Points, in no order, along strands that fork, close into loops and pass close to each other.
(in the rows, 128 means zero)
Points whose rows are less than 138 apart are linked; no others are. Some points are linked to none.
fezuz: [151 110 128 147 115 196  95 113 131  95 152 134 120 167 145 147 128 144
 147 158 147 127 126 112 130 145 134 135 119 151 137]
dolu: [ 99 151 116 139 134 140 213 123 105 104 124  62 109  89 153 160  99 124
 156  81 132 132  91 142 116 100 127  96 122 159 108]
falug: [ 96 154 115  92 125 183  99 148 114 150 114 168 112 186 102 108 147 128
 121 176  98 169 173 123  91  88 117 102 115 161 113]
bele: [156 112 152  98 147  37 136 120 112 142 123 150 130 116  94 180 169  55
 127 100 140  90 162 113 101 136 140 147 157 103  87]
zaki: [124  96 123 218  57 126  86 126 152  95 119 163 128 106 146 111 142 163
  87 141 158  79 101  98 148 154 175 171 148 119 173]
miti: [130 108 148 175  92 148  88 129  83 123  92 155 114 141 131 143 113 102
 117 145 173 180 183 119 146 149 124 164 148 106 193]
saz: [ 72  86 136 171  87 102 157 165  83  96 126 139 115  97 108 134 114 135
 137 125 169 145 121 107 129 103  79 145 173 132 143]
Bofiz: [149 124 136 167 126 124 124 164 117 133 118 179 160 122 107 142 128 111
  91 139 149 116 120 120 136 118 117 122 115 131 135]
pim: [155 105 114 126 109 130 161 144 177 134 157  90 131 118 158 159  45 176
 109  91 153  81  82 105 129 106  96 118 123 152 159]
datik: [ 73 164 155  49 163 110 113 158  99 152 100 155 109  97 105 126 167 142
 133 185 159 173 188 152  95  59  78 128  93 152  96]
Vonil: [149 107 113 154 115 129 160  98  83 115 149 107 125 128 163 139  93 104
 126  97 142 154 139 123 139 125 155 160 145 112 165]
Dop: [195  95 133 117 125 111  76  94 150 148 154 142 109 138  81 114 135 125
 158 145 120 149 152 117 159 121  98 158 173 108 181]
Lodeg: [139 100 121 168  99 152 105 135 153 114  96 130 151 135 139 163 131 173
  91 192 134  51 111 122 162 181 145 125 122 151 149]
Tuku: [ 90 139 140  68 144 147 100 149 160 143 107 158 109 193  96  77 135 150
 146 189  95 121 169  85  77  99 123 148 122 162  97]
namu: [143 111 123 137 154  94 151 116 183 122  94  92 152 104  76 163 145 152
 137 168 102  61 116 131 129 204 123 118 115 114  88]
sebo: [136 151 109 138 163 113 148 109 131 137 164 116 143 123 141  64 101 102
 131  67 100 186  85 135 131  87 146 135 118  94 138]
vuz: [ 89 150 152 114 150 136 101 192 153 153  97 156 143 152 122 124 151 183
 131 183 121  72 108 102  92  86 115 100 109 180  67]
Dos: [ 88  94 136 194  76 104 156 154  91  99 107 157 141  79 153 147 123 133
 104 111 171  99 108 114 127 102 123 150 165 120 148]
zose: [140  78 155 136 106  96 112 119 156 124  65 138 132 121 135 116 125 111
  89  99 124 137 174 165 122 132 131 173 150  58 189]
kape: [117 140 119 148 112 207 126 130 121 104 138 122 157 171 115 141 141 134
 136 125 126 138 112 139 128 168 167 109  83 134 104]
nozu: [114 157 153  95 167  97 131 148 118 139 112 160 119  98 110 146 150 110
 130 147 143 137 140 145  91  77 104 112  98 132  92]
leme: [ 75 159  86 129 161 151 155 144 130 112 139  91 155 121 124  76  93 170
 122 117 100 123  53 143 142 164 141 115  70 110 118]
vuba: [146  89 127 135 114  92  79 137 128 138 154 141 110 118  41 114 145 109
 143 123 146 190 155 100 138  96  59 146 193 111 180]
sado: [172 100 126 171 133  95 104 117 122 174 153 123 167 147 113 125 123  93
 104  39 149 172 153 137 140  91 121 175 179  89 153]
dabat: [138 124  94 134 125 126 179  79 125 122 191  72 128 132 170 129  77 103
 126  38 130 123 128 123 140 131 160 140 133 139 109]
mep: [122 157 130 168 137 127 155 148  75 151  70 142 130  85 195 135 134 118
 128 144 113 133 125 152 139 125 158 112 116 112 137]
vada: [154 134  90 122 120 148 121  60  80 112 204 123  81 132 147 110 111 128
 122 117 128 174 124 134 167  94 114 115 157 170 180]
gasi: [168 114 119  99 144 119 168  97 170 136 153  96 102 123 104 184 114  93
 141  98 112 108 149 122 112 145 112 111 125 154  87]
mem: [ 85 100 133 160 107  86 119 159  75 134 141 151 127  87  51 127 137 102
 135 108 161 182 139 121 152  99  69 146 188 120 149]
Zeme: [159 109 101 180  75 106  90 121 133 123 139 144 131 111 176 105  91 164
  53 130 144  93 111 110 147 147 160 179 141 117 182]
let: [ 85 185 140 141 121 142 144 166  47 141  78 136 127  90 163 117 148 102
 142 155 121 177 136 141 138  68 116  99 128 136 118]
fep: [170 152 111  63 154 145 158  65 210 134 167  76  96 132 111 155 150  84
 147 108  72 103 167 138 113 176 151  95  97 158  62]
bam: [145  78 184 133 120 107  90 103 173 133  55 144 109 121 156 117 126 154
 134 154 115 110 153 150 138 145 136 144 151  92 181]
nefil: [ 76 198 116 119 131 147 130 160  66 161 101 181 136 120 121 138 196 118
 130 141 142 179 133 178 122  65 132  81 115 154  80]
pob: [125 158 123 112 135 214 118 131 154 101 151 100 143 165 165 118 109 140
 117 100 129 146 127 145 119 183 179 112  57 115  95]
veme: [144 157 166  70 140 142 125 147 201 110 125 128 129 180 124 135 146  86
 138 127 128 122 169  84  64 101 107 105 102 160  92]
bidiv: [143 158  96 110 163 152 146  79 108 153 126 126 117 128 128 156 158  99
 141 142  96 146 133 171 122 157 156 109  99 121  99]
bogad: [168 119 164 193 128  96  84 124 123 163 126 151 140 117 115 130 159  94
 111  75 161 189 135 152 149  94 123 155 166  73 148]
fir: [149  81 136 142 130  73 157 118 160 118 117 119 136 111  71 144 128 135
 141 135 111  87 127 130 130 156 119 157 156 107 130]
fil: [171 130 127 104 139 127 148 146 173 138 136 109 127 117 142 178  93 132
 133 125 118  85 127 130 110 129 105 109 109 137 121]
buki: [125 148 119 145 154 128 145 124 124 139 133  99 145 115 171  71  93 167
 133  95  99 137  67 149 152 133 151 125  92  83 139]
rikib: [168 116  96 102  95 130 124 153 166 133 165  93 130 129 170 134  51 186
 101 125 144  55  90  76 131 160 130 133 104 137 166]
Kiv: [ 84 162 170  85 118 102 111 177  39 115 115 154 132  87  94 127 140  58
 113 127 182 166 182 113 114 111  77 126 155 129 115]
vut: [ 99 110 122 185 126 119 191 158 102 126 113 107 136  79 154 144  98 143
 135  99 140 107  57 123 125 106 133 134 142 132 131]
kasek: [ 94 196 100  93 136 178 129 148  97 138 107 157 129 146 104 124 172  90
 119 125 126 209 160 164  94  77 127  82 100 161 110]
vuvud: [135 140 130 138 111 156 128  88  68 118 171 124  66 102 159 150 125 129
 155 127 158 179 150 135 163  80  96 104 160 173 164]
sadaf: [142  71 144 153  95 105 109 118 193  79  84 132 139 130 126 101 121 167
 112 147 111  71 129 134 149 180 148 152 144  79 184]
bon: [122 113 156  98 141  71 132 126 127 145  86 163 113 105 122 155 157  70
 162 131 125 122 154 131  92 150 164 160 123  93 117]
Nebu: [105  69 102 186  78 100 126 124 168  74 113 153 147 144  96  99 132 144
  77 132 129  71 123 109 158 169 149 163 151 127 180]
kup: [148 108  96 119 127 142 144  86  98 144 153  87 127 108 167 134 103 158
 118 152  95  79 112 158 168 211 145 100 110 118 125]
vune: [118 165 138 130 110 174 116 173 130 109 130 173 146 167  89 169 192 129
 126 161 149 120 131 101 113  69  99  68 142 194  70]
limiv: [ 50 141 137 123 163 136 125 171 133 147  86 155 132 119 115 100 156 201
 151 163 113 113  69 132  94 108 143 110  95 153  74]
Tigos: [ 74 150 184  54 147  83  80 170  77 133 100 183 126  97  97 106 169 103
 116 167 174 156 204 130 114 110  87 137 115 127 105]
tunip: [139 144 132  92 167 136 146 103 148 128 124 114 102 138 133 120 107 101
 150  93 123 190 166 137  79 106 115 127  99 118 150]
duve: [129 139 163 172 154  77 145 121 101 146  76 143 141  50 170 139 159 112
 135 123 120 141 116 173 151 105 139 139 140  90 133]
Fip: [ 56 131 134 126 142 168 136 130 100 128 111 111 107 119 150 104 114 207
 178 151 109 118  54 139 119 130 131  94 116 150 107]
mek: [116 140  81 100 108 177 126 104  93 115 160 115 117 136 160 133 127 192
 138 179 107  94  93 148 162 174 138 100 116 152 129]
non: [149 106  75 133  85 112 121 127 124 121 154 128 125 116 184 108  64 164
  81 155 121  58  93 108 156 172 162 150 127 141 167]
sazu: [112 135 156 136 158  12 146 144  84 150  83 146 146  47 121 113 159  78
 113 105 141 137 148 177 157  91 111 140 165  95 132]
punir: [111 144 138 131 116 182 105 164 152 135 106 161 137 183 109 122 158 163
 148 199 109  80 116  92 121  96 118 100 145 199  82]
gemun: [ 73 121  90 132  95 155 165 126  72 110 127 108  93 108 168 133 117 198
 147 151 122 105  62 141 134 138 136 103 136 160 133]
Gamil: [164 106 112 121 135 159 135  74 142  73 188  71 121 151 158 131  88 192
 119 128 139 124 111 127 156 154  96 110 127 118 167]
fus: [142 104 175 151 147 100  92 113 115 146 117 155 127 125 109 135 171  93
 163 114 142 171 136 132 116 137 141 155 137  85 131]
Zife: [143 133 120  59 102 173 141 122 170  99 148 117  93 192 106 138 117  68
 134 111 108 137 165 104  79 140 129 108 118 167 113]
vok: [186 143 123 119 121 112 120 140 206 155 142 130 139 132 140 102 126 130
 143 174  97  67 105  69 155 149 117 140 156 139 127]
ponal: [ 91 128 118 101 130 176 106 163 140 126  97 114 143 178 132  86  96 188
 131 176  93  99 108 122 109 179 147 133  86 124 106]
nik: [157 135 125  67 132 159 146 107 145 122 133 123  87 156 139 145 115  54
 122  85 112 171 190 131  84 115 139 104 100 152 141]
gev: [ 80 193 101 138 140 182 162 126  83 117 100  74 120 130 180  97 131 153
 159 131  88 181  93 169 116 112 153  91  99 131 124]
dis: [134 125 138 142 138  98 136 120 152 128 188 144 116 120  95 138 161  87
 147  52 141 137 113 107 118  93 132 129 142 135 101]
fide: [121  99 125 134 155  24 164 148  81 164 110 139 173 112  97 123 131  84
 100  75 149 132 153 159 142 101 123 165 179 106 117]
rusab: [ 76 145 122  73 124 192  79 160 146 149 115  88 130 183 168 107 104 208
 126 169 117  65  87 128 137 211 171  98  73 118  87]
rilit: [125  66 133 155 120  55 163 130 127 145 123 136 151 124  78 148 126 116
 124  77 141 117 128 130 122 134 114 167 189  99 137]
kuve: [138 147 147 124 163 168 117 100 194 108 184  89 132 134 140 113 118 140
 132  81 115 130  97 123 140 159 162 116  76 108  93]
koba: [ 94 121 135  95 128 135 129 164 166 129 113 147 121 164 105  94 109 152
 145 151 107 122 117  92  83 131 132 149 110 135 112]
Zova: [135 128 137 103 150 145 151  89 169 102 199  62 118 128 164 113  80 125
 110  37 116 133 100 150 151 158 150 131 107 119 113]
Dimog: [141  87 158 146  95 150 105 129 118  92 101 150 119 148 136 167 109 126
 146 160 161 130 166 115 120 143 116 148 152 117 157]
palu: [135 126 142 155 125 180  88 132 145 138  86 140 154 173 131 142 151 190
 125 219 111  78 125 130 156 152 144  85 131 165 119]
gaf: [188 112 120 129 106 103 101 111 189 134 149 131 132 162 106  95 161 121
 154 166 108 104 109  92 158 125 114 160 194 122 166]
Duvir: [158 102 125 134 134 149 124  67 120  99 153  87 137 146 166 136  99 167
 107 157 120 115 114 152 157 200 140 127 113  81 150]
muruk: [109 140 137 143 135 160 152  92 116  97 151  91  76 103 166 147 106 140
 163  95 144 170 101 151 132  83 102  95 128 156 139]
dun: [137 162 128  85 150 121 129 133 168 134 127 132 150 150  80 144 173  73
 133 127 115 130 157 114  76 150 148 132  81 127  74]
Seta: [187 100 107 137  97 120  88  74  98 120 198 133  98 149 135 110 125 141
 114 150 137 148 140 114 167 121 122 159 173 116 189]
rebed: [141 140 113 166 107 151 126 116  45 126 129 115 127 135 151 134 100  79
 119 122 152 207 171 129 149 124 116 141 151 112 182]
lav: [127 149 153 171 137 139 108 181 114 119 135 191 155 135  83 146 177 112
 101 149 166 126 132 112 128  87  97  82 121 154  86]
rakud: [161 133 125 108 166  91 132 132 154 165 119 130 135 113 135  76 110 117
 130  96 111 178 129 141  97 102 124 149 100  73 165]
duz: [172 135 110 109 146 109 139 126 217 142 145  93 157 113  85 115 125 141
 150 162  86  66  94 101 151 170 114 125 119 136  94]
fovo: [138 178 123  75 159 171 125 106 214 137 142  91 138 152 115 145 162 112
 144 124  91 107 151 123 113 183 165 128  47 133  53]
Zos: [157 110  99 176 140  59 151 105  81 176 139 124 176 153 125 144 115  84
 101  59 135 154 170 149 159 113 139 178 177 116 155]
Mefot: [102 164 135 102 143  92 129 164  58 138 128 165 130  89 113 141 172  61
 136  97 167 140 153 127 116  86 109 119 135 127 100]

A fork is a point with three links, a tip a point with one. Leave the first point through the second and follow the links. Name the first fork or tip that comes.
vuba; mem: Dop
non; rikib: leme
veme; dun: zose
Duvir; kup: punir
sazu; duve: rusab
rusab; ponal: fide

A tip is a point with one link. Name the tips that can be reached along the links from each point below, in the order of the rows.
Zeme: zose, leme
punir: Bofiz, Lodeg, Gamil
muruk: bele, rusab
